Each row is a point on a landscape with many peaks, with its height.
From any point a climber steps to the highest of the 2 points nearest to it. It stops when none of these is higher. Distance is the straight distance between rows; heights are no part of it.
k518 (h 487): [133  81 181 176 153 142  77 115 116 129 107 132 112 127  69 108 157 110
 173  88 139 155 109  77 127 111 159 195 113 140  85 172  87  87 152 152
 112 128  81 174 104 107  71 117 140 110 164 139 137 117 163 124]
k339 (h 244): [144 143 108 164  95  66 101  95 133  82  63 168 223 208 100 156 137 136
 157  94 122 156 115 153 196 145 128 110 110  74  78 135 130 156 143 120
 109 175 135 138 166 127 175 127 115 143 102 118 138 112 169 115]
k311 (h 269): [114  94 121  83 172 153 156 133  56 165 189 124 108 104 150 132 110 134
  89 116 174 130 162 141 109 127 112 133  89 150 127  94 153  97 111 145
 113 110 169 120 112  89  92 116 141  67 165 140 101 147 170 128]
k230 (h 80): [100  44 133 165 148 134  61  84 156 103 124 123 163 153  92 153 111 123
 117 136 119 160 135 166 151 130  84 102 135 105 103 146 108 136 130 130
 110 139  98 125 124  97 151 110 151  73 138 104 146 118 153 132]
k172 (h 199): [138  75 109 153 146  63 126 136 155 137 139  98 124 136 138 112 113  89
 135 160  93 149  64 127 132 140 116 103 134 133 139 192  79 148 162  87
 124 125 136 107 129 185 114 163 128 188  81  92 122 106  89  95]
k828 (h 58): [157 154 123 111  92 114 180 145  99 126 169 114 101 129 187  90 129 105
 133 119  31  44  96  82 102 135 134 155 109 148 163 120 165 103 144 117
 161 105 135 156 142 170  92 130 129 204 109 118 113  93  78 142]
k186 (h 485): [130 139 167 137 127 131 131 129 120 119 138 187 154 147 138  98 138 152
 123 109 121 114 152 165 132 119 163 102 143 130 146 130 109 136 103 152
 135 150 109 114 133  86 182 152  97 183 139  94 138 145 129  77]
k662 (h 313): [ 90  90 145 154  91 144  99  96 137  90 120 151 186 197  75 146 120 113
 169 141 128 158  94 160 195 169 130 103 125  76 107 167  71 181 142 141
 100 202 135 156 180  89 159 105  93  88 112 106 139 137 113 145]
k864 (h 536): [129 166 162 140 125 134 153 137 113 177 141 117 101  56 201  79  80 127
 121 145 122  66 151 115  92 104 156 118 149 146 173 157 203 110 133  87
 158 126 174 140  88 132  81 124  99 141 136 125 114 103  71 181]
k124 (h 103): [ 87 135 171 145  99 177  96 148 124  71 101 145 189 130 111 113 119 140
 152 135 101 113 145 144 133 154 156  95 184 124 142 139  92 165  99 178
 157 152  65 194 134  55 159 140 128 104 119 132 139 128 104 127]
k35 (h 71): [134 139 127 183 172  84 109 157 119 161  77 104 152 126 161  95 100 126
 146  99 101 142 134 128 113 124 152 123 158 182 131 136 183 139 103 125
 119 147 130 157  86 214 133 165 106 143  88 116 162 111 127 100]
k419 (h 377): [ 82 144 118 111 117 135  86 122 182 120 124 125 115  92  91 155 128 140
  72 149 153 170 146 170 153  92 129  42 161  81 131 128 159 159 128  87
  87 116 126  62 124  89 132 113 141  92 100 139 156 145 157 156]
k4 (h 553): [147  56 124 158 146  97 148 120 124 120 127 123 125 195 109 119 128  95
 162 124  55 143  70  61 131 164 105 196  82 146  95 138  89 101 142 157
 104  94 106 158 142 186 119 123 136 169 126 119 135 112 148  91]
k466 (h 36): [147 189 163 108 136 146 165 161  96 129 109 180 101 110 170  73 152 187
 149  72 164 115 160 121 121 115 214 145 163 134 146 132 136 114 112 143
 128 176 124 147 127 137 144 148  66 182 108 105 130 139  97 144]
k120 (h 460): [128  88 173 149 143 130  87 124 110 153 136  92  90  77 132  98 110 112
 150 138  82  89 123  73  91 109 132 153 119 130 138 151  98  93 173 139
 144  83 130 147 103 119  54 124 166 150 165 140 103 105 141 132]
k870 (h 347): [102 106 120 148 102  93 101  97 139 107 108 124 145 167 101 161 113  96
 161 138 138 155  76 152 183 136 130  91 122  86 105 167  51 165 183 115
  98 139 145 130 141 128 119 141 120 134  82 121 111  86 125 135]
k174 (h 243): [ 82 131  75 136 109  91 122 172 206 138 103  82 109 102 109 131 125 106
 153 163 111 169  75 150 132 118 140  81 161 127 133 163 115 189 141  55
 106 140 143 126 134 183 112 172 133 136  32 155 145 126 115 143]
k304 (h 308): [ 78 105  93 159 165 116 123 116 196 138 146 137 108 175  72 128 134 139
 141 127 136 170 112 139 117 115 106  98 112 147  93 168 136 182 130  85
  82 136 133 128 114 155 151 118 103 105  78 137 155 166 146 126]
k985 (h 369): [116 114 121 114 162 122  70  76 118 118 112  93  98 103 117 192 121 131
 117 128 166 159 131 135 166 101  73  87 137 104 112 129 102  96 170  95
 113 115 130 111 113  89 100 122 169  91 150 129 120  95 185 150]
k981 (h 297): [145  89  90 140 159 101 102 112  86 148 160 131 140 162  77 156 135 101
 123  92 166 130 111 114 158 102  65 140  69 156  91 151 116  89 168 121
  82 121 132 132 130 107  99 131 161 149 186 117 118 111 198  83]
k211 (h 137): [112 184  69  78 172 120 142 117 143 107 125 144 131 164  98 163 164 174
 126  97 175 176 146 142 136 132  86 106  83 148  70 113 167 130 115 105
  94 147 126 130 128 138 132  87 127  60 107 137 148 149 181 143]
k388 (h 412): [153 132 111 115 118 118 107 143 153 119  82  96 146  73 181 139 137  96
 107 177 109 125 157 167 117 136 134 145 177 113 153  89 153 113 109  99
 185 129 143 110 101 176 153 136 122 114  78 130 154 141  76 144]
k496 (h 283): [ 88 100 177 105 119 139 169 163 133  79 122 146 147 172 168  76 102 133
 182 127  50 105 111 172 157 164 170 103 147 157 135 160  90 180 111 148
 143 153 114 176 123 119 187 173  96 129  93 132 133 148 108 116]
k787 (h 478): [150 139  95  99  70 157 187 143 115 142 168 127 132 108 144 114 143 147
  85 108 111  82 192  95  87 155 153 209  78 107 118  85 180  99  86 179
 175  86 164 127 168 104 149  97 136 159 179 165 139 118 115 119]
k272 (h 468): [112 169  66  97 126 160 179 139 114 155 154 115  79 123 131 128 119 125
 130 116 134  89 154 107  80 130 134 154  97 155 111 119 191 136  99 127
 161  96 176 183 125 158  88 113 132  82 106 172 130 154 129 192]
k591 (h 490): [125 157  86 108  83 123 162 159  76 148 164  78 144 107 128 108 147 101
  91  87  91  58 101  64  79 125 105 162  80 133 129 109 161 117 121 162
 120  86 135 161 181 105  84 137 201 164 188 173 100  87 136  86]
k972 (h 45): [189 174 175  92 101 162 171 139 112 119 110 145 101 123 156 143 151 121
 157 164 134 128 121 114 137 150 174 201 151  97 152 110  82 104 142 141
 177 129 128 101 168 149 129 117  83 152  86 125 110 128  74 172]
k582 (h 422): [125  98 164 111  94 149 166 130 107 143 180 151  70 128 152  85 137 126
 134 121  67  88 147  90 111 141 156 178  92 133 133  95 103  96 137 179
 138  97 136 163 143 108 137 117 107 182 136 134 132 118 134  79]
k757 (h 457): [161 100 132 133 113 133 171 113 137 143 129 103  93 167 141 123 127 101
 158 159  46 129  56  43 125 159 122 203 116 132 131 116  80 104 153 146
 126 107 133 125 162 196 111 117 125 187  94 137 110 104  98 130]
k641 (h 262): [101 141 129  84 121  90 183 153 153 111 170 151 118 180 177  92 119 159
 160  99  80 108 123 185 173 129 164  87 113 162 159 123 131 199 112 125
 117 150 126 141 106 159 199 161 104 148 111 140 144 164 135 123]
k115 (h 435): [122 164 103 124 116  77  97 118 130 137 132  84 121 113 138 136 104 123
 120 109 101  91  91 133 136 107 116  41 127 117 151 154 123 159 163  94
 114 113 140 129 123 137  87 164 169 188 115 125 101  72 134 118]
k838 (h 254): [134 150 123 121 172 119 109 127  50 155 132  90 116  90 152 139 102 141
 109 105 168 113 145 124 113 113  93 126 120 146 125 113 173  72 135 131
 124 119 150 146  95 112  70 135 168  96 176 145 112 108 181 144]
k525 (h 483): [130  86 193 122 140 155 123 102 106 131 162 147  74 158  96 143 144 117
 162 140 156 165  88  79 150 108 134 180 103 123 129 152  40  89 165 132
 102 124 121 115 147 108 104 100  93 140 139 108 107 132 147 138]
k797 (h 112): [114 191 159 138 125 171  68 131 128  99  88 144 134  98 104 152 155 173
 107 129 170 144 170 115 120 103 163  97 186 110 137 102 138 153  96 142
 136 130  80 142 111  78 124 107 122  82 138 137 151 149 128 153]
k407 (h 614): [113  67 164 168 102 173 118 125 182 114 130 146 127 134  83 130 121  91
 143 210 109 122 124 106 115 151 121 162 154 107 141 143  58 140 147 160
 151  98  99 104 142 114 136 110 126 113 135 133 110 142  65 131]
k149 (h 41): [142 160 179  96 112 186 147 131  99  87 121 190  97 123 132 126 167 170
 159 106 152 140 155 101 144 124 203 166 153 108 144 110  70 117 102 160
 149 147  95 148 154 105 135 122  80 142 113 104 129 154 110 149]
k48 (h 495): [152 162 131 108  92 176 149  77 118 129 136 166 117 163  77 159 147 113
 148 117 176 119 108  89 177 102  91 159 120 111 114 105  92  96 162 145
  82 123 139 113 184  79 154  95 126 185 205 131 104 125 188 119]
k15 (h 303): [ 92  49 154 123 122 158 140 125 132  73 112 116 173 166 141 130  74 118
 161 161  49 126 125 174 157 187 115 112 165 120 136 137  81 155 115 154
 141 135 119 153 122 118 187 148 131  99 108 117 119 130 109 133]
k913 (h 417): [108 130 154 139 106 155  96 159 174 144 141 158 145 104 128 131 139 154
  73 164 147 162 159 179 144 105 150  59 176 106 171 127 157 162 103 112
 102 146 107  57 125  90 156 120 104 122 112 109 161 177 120 114]
k696 (h 361): [ 97 110 139 152 121 180 114 137 157 105  89 127 139 123 139 154 146 135
 145 169 116 150 167 137 124 131 162 109 177 140 131 103 142 165  64 147
 167 137 106 164 106 143 151 125 107  55  81 118 156 197 106 145]
k3 (h 236): [123 110  87  92 139 112 153  91  92 120 155 178 174 172  77 159 159 117
 128  76 170 166 142 141 162 135  73 151  56 151  73  99 127 116 125 155
  87 137 137 144 178  86 141 121 144 123 187 121 127 133 197  72]
k659 (h 118): [127 136 158 131 157 182 116 126  96 142 127 163  82  87 124 142 123 184
 125 113 175 159 193  90 127 119 173 113 144 143 130 101 157 127  66 147
 126 152 111 159  84 105  92  99  92  48 157 104 155 176 139 155]
k565 (h 388): [141 120 156 155 156 146 144 143 123 173 160 151  70 106 104  93 122 160
 128 127 149 107 151  74  81 118 163 164 118 129 128 160 146 118 133 115
 128 123 134 120 104 127 106 110 108 134 141 130 131 156 113 135]
k457 (h 220): [136 155 129 128 115  82 117 184 157 141 127  88 121  76 155 106 127  98
 150 175 119 140  73 147 125 131 157  93 161 132 159 174  85 148 162  88
 132 147 142 117 126 161  88 167 107 182  73 127 127 101  70 114]
k733 (h 521): [110 175  78 116 133 120 190 175  82 165 183 115 100 126 140  87 118 135
 101  86 142  96 105  99  71 132 139 124  97 165 144 141 191 155 108 130
 108 122 153 154 142 139  68 134 142 116 139 159 103 110 105 149]
k810 (h 302): [155 138 111  82 141 132 178 135  83 150 171 144 139 112 210 108 117 149
  99 103 144 107 168 179 120 125 157 146  96 148 152  76 210  97  76 135
 157 142 171 120  77 156 145 104 101  97 141  96 144 166 120 147]
k273 (h 428): [123 117 136 151 135 146 138 122 124 130 158 168 135 119  87  96 152 152
 106 103 147 108 169 120  96 128 146 151 101 129 119 118 145 121  95 159
 122 114 119 116 125  90 163 125 126 154 184 129 134 147 139  83]
k604 (h 49): [166 132 146  84  92 165 180 125 114 137 153 121  72 111 209 137 115 104
 156 153 103  99 128 119 143 126 160 189 134 119 157 120 141  87 128 112
 205 107 170 143 121 173 114 110  87 121  81 116 117 128  89 216]
k599 (h 330): [146 112 154 128 121 112 125 129 134  82  91 133 196 162 152 146 120 135
 152 151  95 159 127 186 165 164 134 144 158 117 126 118  89 131 109 152
 150 146 109 114 137 151 172 147 105 117  97 104 135 142 111 115]
k791 (h 79): [127 129 159 185 150  84  78 150 106 147  84 109 180 127 153  91  86 124
 152  87 100 131 114 136 127 128 161  91 155 161 118 172 125 132 137 151
 119 144 109 160 106 140 121 188 121 175 117 102 143  72 144  85]
k123 (h 550): [ 84  84 154 157 147 142 140 143 175 157 150 124  99 112 167  68  98 115
 143 170  83 108 124 143  84 119 155  76 152 171 155 172 128 182 141 106
 130 125 137 128 108 149 141 156 104 149  89 132 125 146  78 100]
k106 (h 368): [173 171 128  95 140 136 149  94 138 111  82 132  95 146 107 177 153 126
 138 152 192 146 116  74 140 133  67 159 122 104  95 132 119  76 158 101
 141 127 110 107 153 144 123  80 146  98 122 152 124 104 153 196]
k830 (h 434): [168 133 187 139 104 152  94 111 116 128  88 106 119 109 116 137 142 108
 149 152 118 114 127  57 121 112 142 208 134  95 137 128  72  72 171 153
 157 101 110 130 137 114  85 112 152 146 158 150 105  98 137 134]
k600 (h 93): [111  62 108 112 107 151 105  91 159  89  98 118 135 135 129 190 103 122
 122 179 113 210 123 190 179 157  87  93 171 101 114  95  83 140 122 132
 117 137 109  97 137 113 150 107 148  56 108  96 141 128 117 168]
k228 (h 615): [149 136 171  98  97 171 138 114 148 102 121 177 119 140 121 184 145 134
 119 186 167 151 119 146 166 139 118 113 169  88 170  75  67 148 139 144
 141 132 109  75 157  91 152 104  93 117 132  98 120 154  92 154]
k189 (h 275): [106 163  85 145 103 100  88 138 203  96  62  90 149 107  86 160 132 105
 146 182 125 146 100 139 124 141  94 118 168  96 103 141  93 168 157  97
 139 109 125 125 150 151 132 140 146 124  82 167 139  94 101 148]
k36 (h 324): [ 98 150 130 155 140 143 109 141 181 122 102 137 124 139  83 147 163 137
 155 149 155 186 121 134 120 115 148 127 162 125 106 147 107 170 115  94
 120 149 113 124 130 143 145 127  95  84  62 138 156 169 106 143]
k575 (h 486): [129 176 131 141  74  95  80 130 163 134 110 116 145 105 106 141 128 107
 118 164 155 101 109 137 141 101 119  76 151  86 149 159  89 161 189  89
 131 117 147  91 147  85 123 148 133 198 129 127 101  96 111 108]
k664 (h 397): [122  85 192 129 126 178 144 143 118 154 185 165  57 112 155  86 123 121
 151 150  88 100 141  84 106 121 198 152 126 143 158 149  81 116 133 144
 141 118 136 129 125 108 116 126  76 163 110 115 126 149  87 116]
k875 (h 31): [124 169 165 111 148 129 165 173 141 162 127 155  86 133 159  90 132 174
 152 102 160 157 118 146 134 109 202 110 158 150 162 158 133 157 131  95
  97 182 128 114 109 154 149 140  57 154  79 110 140 150  97 133]
k649 (h 376): [125 177 116  73 143 132 181 137 104 132 184 149  95 151 130 116 139 169
 118  93 171 125 120 166 125 119 143 110  92 141 142 110 134 144 120 129
 110 141 142 122 132 111 143 123 106 131 136 127 110 149 154 136]
k522 (h 467): [167 135 105 107  84 135 184 129  74 147 174 102 118 147 163 129 134 110
 107 122  78  74 102  93 120 133  86 175  90 129 154  78 151  70 150 163
 120  96 143 139 171 129 116 127 163 196 177 132 102  86 152  90]
k428 (h 549): [140 167  81 119 110 154 160 158 117 149 125 114 137  96 118 131 154 156
  80 110 184  90 161  86  67 136 140 172  85 102 104 127 195 116  99 152
 164  89 150 114 153  80 116  87 172 102 210 193 109 128 139 155]
k767 (h 546): [155 190 167 115  99 141 114 140 133 105 102 157 151 129 138 146 147 135
 127 149 149 107 135 168 148 117 149 108 173  95 164 114  85 136 150 136
 157 139 115  85 155  82 162 147  96 180 129 115 118 127 104 109]
k455 (h 108): [ 96 134 142 153  93 176  57 135 149  76  96 110 159  98 105 166 129 119
 120 186 134 139 146 144 131 134 119  88 196  98 146 119  93 156 130 167
 159 114  70 152 121  71 119 112 151  70 129 143 132 121  98 163]
k725 (h 101): [150 150  68  81 148 137 189 121 130 119 135 166 130 178  86 153 175 156
 108 123 203 152 158  91 116 143  79 178  62 133  68 115 157  87 113 124
 112 140 126 101 165 132 142  65 141  80 150 133 129 150 163 141]
k551 (h 384): [138  51 142 166 130 142  99 117 140 133 118 113 141  80 183 100  86  74
 133 173  46  86 180 124  89 130 148 147 146 160 143 132 136 106 113 146
 201 106 148 134  94 157 135 149 128 129 115 124 134 139  60 119]
k746 (h 333): [143 184  81  92 140 100 182 170  71 154 153 117 167 135 183 108 140 164
  83  55 168 124 125 178 122 126 144 119 100 163 153  92 206 124  77 144
 128 165 160 109 127 129 149 140 123 136 162 121 110 124 144 113]
k967 (h 102): [ 81  96 151 107 129 185 101  89 121  69 110 117 104 129 136 175 107 124
 145 158 115 166 120 163 174 132 119  95 172 122 138 104  55 147 119 161
 135 117  97 157 124 108 112 117 139  48 116 120 115 118 126 185]
k442 (h 409): [130  79 144 178 118 123 107 127 170 125  99 116 167 102 130  72 108  94
 128 173  37  58 161 103  72 142 117 147 132 136 129 142 126 137 145 160
 181  80 108 129 127 137 142 142 163 160 149 145 116 117  79  95]
k622 (h 133): [162 178  83 110 103 106 179 156  59 115 120 130 136 132 119 115 169 148
 117  48 137 102 145  73  99 144 129 196  96 129  94  99 164  89 107 172
 117 122 103 191 168 150 122 144 159 184 143 153 139 111 151  95]
k224 (h 298): [115 115  95 143 186 123 137 160 108 185 155 117 155 104 120 127 122 162
  71 100 197 158 156 131  93 124 122 122  93 156 117 114 195 120  94 130
  91 137 165  78 113  89 127 109 133  79 185 139 116 140 155  96]
k774 (h 433): [168 123  65 115 121 114 190 118 139 137 166 115  80 174 114 152 121 105
 100 139 126 108  83  84 100 149  38 151  80 125 125 133 159  92 146  98
 111 120 125  95 159 191 112 109 156 129 113 135 107 119 118 151]
k773 (h 249): [131 162  87 140 103 110 104  71 164 111 108 132 176 162  83 176 137 128
  87 130 161 125 132 155 175 111  90  75 108  85 113 108 142 149 144 113
 104 118 158  71 152  92 175 115 143 148 158 125 112 110 169 116]
k324 (h 425): [120 155 101 136 134 154 126 106 165 114 104 111 112 110 102 128 124 125
 129 150  95  70 172  99  80 141 131 148 124 128 121  99 161 154 112 135
 177  64 133 157 123 157 140 116 152 104 123 179 134 138 118 158]
k935 (h 413): [138 155 155 174 137 116  99 136 121 150 111 137 147 106  95  76 141 136
 123 102 129  79 134  90  92 106 142 129 125 140 132 160 136 119 150 143
 129 112 114 128 121  97 120 153 150 209 195 125 117 104 128  81]
k54 (h 551): [114 130 166 131  81 186 112  70 144 101 121 190 139 173  68 161 137 111
 146 141 159 129 111 123 178 125 105 116 149  94 128  97  59 152 150 160
 115 123 107 115 183  62 153 105 112 137 178 121 122 127 135 154]
k860 (h 353): [ 97   5 121 158 144 142 107 119 141 123 116  77 116 100 179 122  86  81
 128 195  78 161 148 180 109 139 120 124 173 148 147 134 110 119  99 120
 158 124 136 127  91 158 157 147 151  80  96  99 132 153  86 114]
k422 (h 370): [180 113 138 113 113 110 106 167 141  94 101 104 159  83 180 158 148 113
 113 197 131 188 130 198 161 151 143 143 180 105 154  85 109  81  97 126
 153 158 117  74 117 157 150 135 100 113  93  89 157 144  95 115]
k256 (h 287): [131 129 144  64 137 179 148 109 113 114 152 150  94 118 189 136 119 148
 109 140 126 109 172 165 148 124 154 112 118 133 161  62 161 138  74 146
 164 126 143 131  87 139 148  94 102  62 126  99 149 189 119 164]
k487 (h 537): [184 118  93 116  68 148 206 119 141 171 174 129  91 184 140 131 133 128
 100 153  95  97 106  54  95 154  81 210  78 105 119  90 151  81 150 146
 110 109 146 111 166 159 120  80 145 159 148 150 114 117 124 130]
k410 (h 272): [144 162 163  70 130 146 103 114 102 125 134 121 123 100 191 152 138 155
  86 128 155 138 159 190 179  92 138  79 159 120 175  73 165 106 105 124
 135 145 134  86  94 109 144 122 121 101 144  84 137 156 158 153]
k265 (h 446): [118 116 175 176 102 138  71 123 129 125  92 140 135 125  62  82 165 107
 159  77 133 104 109  86 126  94 152 163 132 128 106 175  91 119 179 155
 117 113  88 175 129  70  98 138 151 184 204 133 124 105 158  93]
k520 (h 351): [138 127  77 120 148  99 142 139  97 150 173  96 106 146  96 147 126 112
  95 111 161  99  91  77 107 113  54 121  70 140 112 166 143  94 158 106
  91 114 132 117 142 120  62 130 184 130 175 142  92 113 155 114]
k558 (h 258): [125 156 143 101 151 123  92 119  79 119 111 116 155 107 179 121 102 136
 115  81 132 117 162 183 141 109 129  96 133 155 147  68 168 101  93 155
 128 130 139 143  80 133 130 141 135 108 153 115 146 119 179 112]
k603 (h 23): [175 163 140 110 127  66 163 163 136 151 147 146 127 160 175 107 148 143
 127 112 126 132  98 159 155 127 168 119 137 131 171 155 122 144 143  93
 133 176 121  87 136 171 176 154  83 211  76  93 136 142 100 112]
k91 (h 474): [ 90  72 151 161 119 142 114 156 174 144 150 145 166 139 158  85  88 136
  99 149  88 131 147 190 126 134 146  57 155 140 155 165 157 172 108 117
  98 155 114  80 111 110 189 146 112 144  98 112 155 165 115  74]
k712 (h 341): [116  48  80  94 165  88 146 103 110 117 158 122 130 173 156 153  84 135
 110 110  89 144 141 205 154 149  72 100  83 157 123  87 128 122 122 130
 105 120 144 115 101 161 158 138 148 112 135 108 117 139 173  98]
k997 (h 403): [120  66  87 171 191  93 136 135 142 130 136 130 125 175  97 124 119 121
 151 114  95 139 108 110 105 148  92 144  94 166  91 148 138 140 119 117
 116 114 115 154 110 196 137 142 134 124 101 128 141 147 150  95]
k306 (h 136): [119  66 123 126 161 130 146 136  87 151 161 163 110 126  96 107 132 131
 149  78 126 158 169 103 106 143 130 187  77 168  65 104 134 111 104 166
  98 117 112 187 111 129 102 128 132  78 131 129 152 158 171  89]
k674 (h 218): [123 169  43  99 119  81 150 145 135 145 174  63  92 121 156 140 104 131
  80  90 129 124  78 161 131 114  96  56 111 135 151 142 196 141 124  69
  93 145 148  92 108 172  99 144 167 115 104 140 119 102 139 156]
k897 (h 99): [171 191 153 161 153  93  80 129 104 162  83 105 149  99 109 142 138 161
 112 105 195 138 131 107 132  96 116 131 163 106 127 158 162  87 148  95
 124 152 124 103 112 101 116 143 136 159 155 118 129 117 159 123]
k214 (h 125): [108  85 151 131 182 162 111 121  96 129 136 151  94 118 129 132 111 139
 178 101 139 166 156 121 121 125 144 131 118 172  99 106 122 119  80 151
 116 136 118 186  84 144  93 118 105  39 116 112 149 158 166 138]
k990 (h 161): [133 123  91  98 151  96 189 142  83 112 148 171 142 160 112 105 145 154
 135  61 123 147 152 128 114 159 123 173  75 164  87  88 151 132  88 155
 111 133 121 176 145 156 148 136 125 136 116 132 142 161 156  86]
k369 (h 85): [128  98 180 206 148 114  50 150 131 148  95 100 187 105 114 107 115 109
 149 137 133 152 124 134 108 114 151 124 170 137 123 184 100 113 147 152
 124 149  94 123  91 101 102 162 133 128 136 106 139  98 109  91]
k391 (h 315): [167 166 105 123 126  98 111 116 179 108  63 121 148 136  78 180 154 103
 131 165 179 177  95 106 153 144  84 157 147 100  94 127  88 126 148  84
 134 137 122  97 157 164 141 111 128 123  93 148 142 101 110 157]
k59 (h 337): [102 146 127 148 157 122 100 120 163 165 154 115 121 106  90 132 134 157
  70 142 189 142 129 132 113  98 115  91 121 106 132 154 175 128 123  84
  97 129 148  56 103  93 145 104 130 119 165 136 125 144 147 120]
k794 (h 508): [131 122 145 148 134 126 131 147 141 178 112  77  85  31 176 112 112 102
 155 179 136 119 127 100  93 116 155 137 181 139 157 150 156 123 122  68
 170 141 184 145  96 169  77 147 106 105  79 131 134 126  66 181]
k940 (h 459): [155 124  97 133 147 119 112 126 180 151 106  77 101  53 138 136 136 118
  93 194 139 128 152 110  89 124 108 144 169  97 130 117 176 119 121  54
 174 115 152 108 107 162 127 123 141  86 100 147 138 132  96 171]
k785 (h 390): [105 129  95 157 101  73 113 109 116 122 132 131 139 164 134 142 117 122
 142  91 115 111  83 160 194 105 151  31  93  97 128 147 117 173 181 100
  77 140 145 134 113 120 119 160 149 160  90 114  93  97 176 103]
k92 (h 285): [123 152 112 125  88 109 104 104 184  89  87 167 197 181  89 163 140 146
 113 138 127 165 144 177 175 135 115  96 139  73 106 117 143 172 118 114
 112 144 120  85 157 112 192 107 107 115 108 115 155 155 140 129]
k287 (h 69): [ 79 107 136 178 139 126  63 103 144 138 138 140 149 153  65 116 117 131
 134  96 148 124 125 147 133 105 116  79 119 121  95 171 121 169 141 128
  88 132 118 154 118  74 128 127 146 110 159 129 150 109 169 114]
k462 (h 543): [130  66 173 176 134 147 101 120 156 135 122 133 114 144  66 113 154  86
 159 160 129 163 100  79 122 123 154 204 120 127 101 189  55 114 154 137
 124 113 102 130 120 141 101 111 115 114 133 126 118 146 100 130]
k775 (h 410): [144 137 162 104 126 174 119  82 135 107  85 108  96 109 109 180 124  96
 154 177 153 156 106  69 139 133 109 174 147  99 117 109  54  84 170 139
 131  99 115 117 146 129  82 102 159  94 134 170 108  91 124 195]
k957 (h 418): [145 114 146  80 150 140 148  94 109 112 149 150 114 159 139 158 121 146
 139 113 129 138 126 170 163 127 111 115 104 127 140  84  96 118 134 137
 126 127 126 112 132 125 145 122 113 129 138 103 112 130 172 129]
k822 (h 193): [122 112 104  75 142 115 172  98 118  84 139 188 170 170 101 144 139 157
 125 101 124 162 159 164 134 172  90 148  72 140  82  62 152 137  80 158
 114 128 117 137 157 124 170 116 124  84 166 126 133 160 172  87]
k127 (h 436): [ 99 159 104  73  98 154 197 147  96 111 161 163 129  92 145  93 136 140
 108  81 129  93 186 137 107 161 176 151  88 140 127  69 176 143  67 188
 160  94 162 162 144 104 165 114 126 132 147 170 132 149 108 119]
k511 (h 182): [121 164  21  63 156  98 173 140 119 125 157  86 122 169 136 165 127 132
  79  91 147 135 116 157 134 141  71  94  86 158 115 112 171 134 112 102
 106 143 143 115 126 165 107 124 170  66  99 152 118 122 158 144]
k739 (h 53): [146 123 148  84 118 119 165 133 121 128 149 120 107 103 220 102 116  86
 136 149  57  80 102 149 142 123 150 145 132 161 190 126 124 112 152 100
 181 128 151 133 113 184 133 142 113 179  91 121 100 108  57 165]
k833 (h 282): [104 132 126 123 109 105 131  79 132  70 106 196 160 211  75 136 136 142
 191  83 126 155 103 135 182 158 121 123  99 105  77 141  88 179 133 138
 104 163 126 181 183 112 163 117  96 123 129 132 145 119 163 140]
k627 (h 421): [136  78 151 123 156 115  93  82 129 127 130 117 105 125 104 180 130  97
 133 160 184 207  94 128 181 120  94 131 131 107 113 153  41  86 166  90
 105 149 135  87 130 110 100 123 117  96 124 100 115 106 141 149]
k341 (h 64): [167 144 119 168 154  83 122 146 102 138 102 103 153 113 173  93 119 106
 139 103  60  76 116  87  90 142 138 144 137 172 145 139 184 110 113 123
 166 123 125 163 110 209 108 160 134 190 107 115 140 101  84 108]
k263 (h 568): [132 189 105 135 115  98 168 142  86 150 169  97  96  99 185 108 112 140
 101 115 147  76  89 122  86 112  93 113 128 133 156 158 215 100 119  84
 137 119 150 130 120 139  40 134 143 126 151 146  88  95 109 188]
k38 (h 91): [147 129 168 203 125 110  47 135 135 159 101 144 167 115  80 130 153 129
 122 115 195 149 132 120 145  82 136 136 175 108 121 174 117 112 156 106
 111 161 111  88 113  74 129 139 111 160 175  91 135 146 127  85]
k268 (h 494): [ 99  81 161 162 169 108  85 128 126 173 138  93  95  71 161  89  79 117
 130 145 107 127 118 127  95 108 120  68 155 154 157 170 116 133 161 107
 104 121 142 129  87 135  78 152 144 146 136 115 115  96 119 116]
k841 (h 442): [139 131 157 172 106 106  72 159 176 130  98 107 157  63 121 107 132  96
 134 190 111  91 130 127  82 125 109 123 160 107 146 159  89 137 177 121
 165 108 116  99 134 109 111 147 141 174 145 138 115 106  59  99]
k877 (h 391): [ 80 136 125 162 137 145  92 123 171 101  90 112 164 120 125 113 109 136
 114 146  89 100 168 152  91 134 127  94 172 131 124 117 167 172  89 140
 150 103 112 151  98 134 165 138 149  87 113 156 151 145 124 122]
k680 (h 113): [174 201 107 123 149 102 114 108  87 105  80 124 166 144 112 149 151 158
 133  72 155 123 141 119 125 119 110 144 116 126 101 109 146  97 117 126
 133 134 103 151 139 143 141 133 156 164 139 130 143 105 178 116]
k325 (h 240): [ 96 191  73 103 130  92 167 158 167 142 165  99  97 156 143 111 113 149
 127  91 106 117  91 161 142 117 146  62 114 160 159 139 179 198 125  89
  92 151 137 122 103 184 140 148 131 132  85 158 137 144 132 150]
k858 (h 560): [123 138  97 123 117 141 155 162  75 166 135 106 148  81 101 115 164 126
  92  71 177 107 139  74 102 121 134 181  90 133 104 120 168 107 122 170
 118  99 141 149 155  65 102 132 195 132 214 181  98 117 171  87]

Call two points neighbours if one is among the 2 nearest of the other. Go from one point of each pair to the other, from neighbour to neighbour, staying as high as possible. Name the lowest point that can't be avoided.
k263 and k4 => k304
k487 and k4 => k757
k228 and k858 => k273
k123 and k957 => k838
k487 and k858 => k522
k462 and k575 => k841
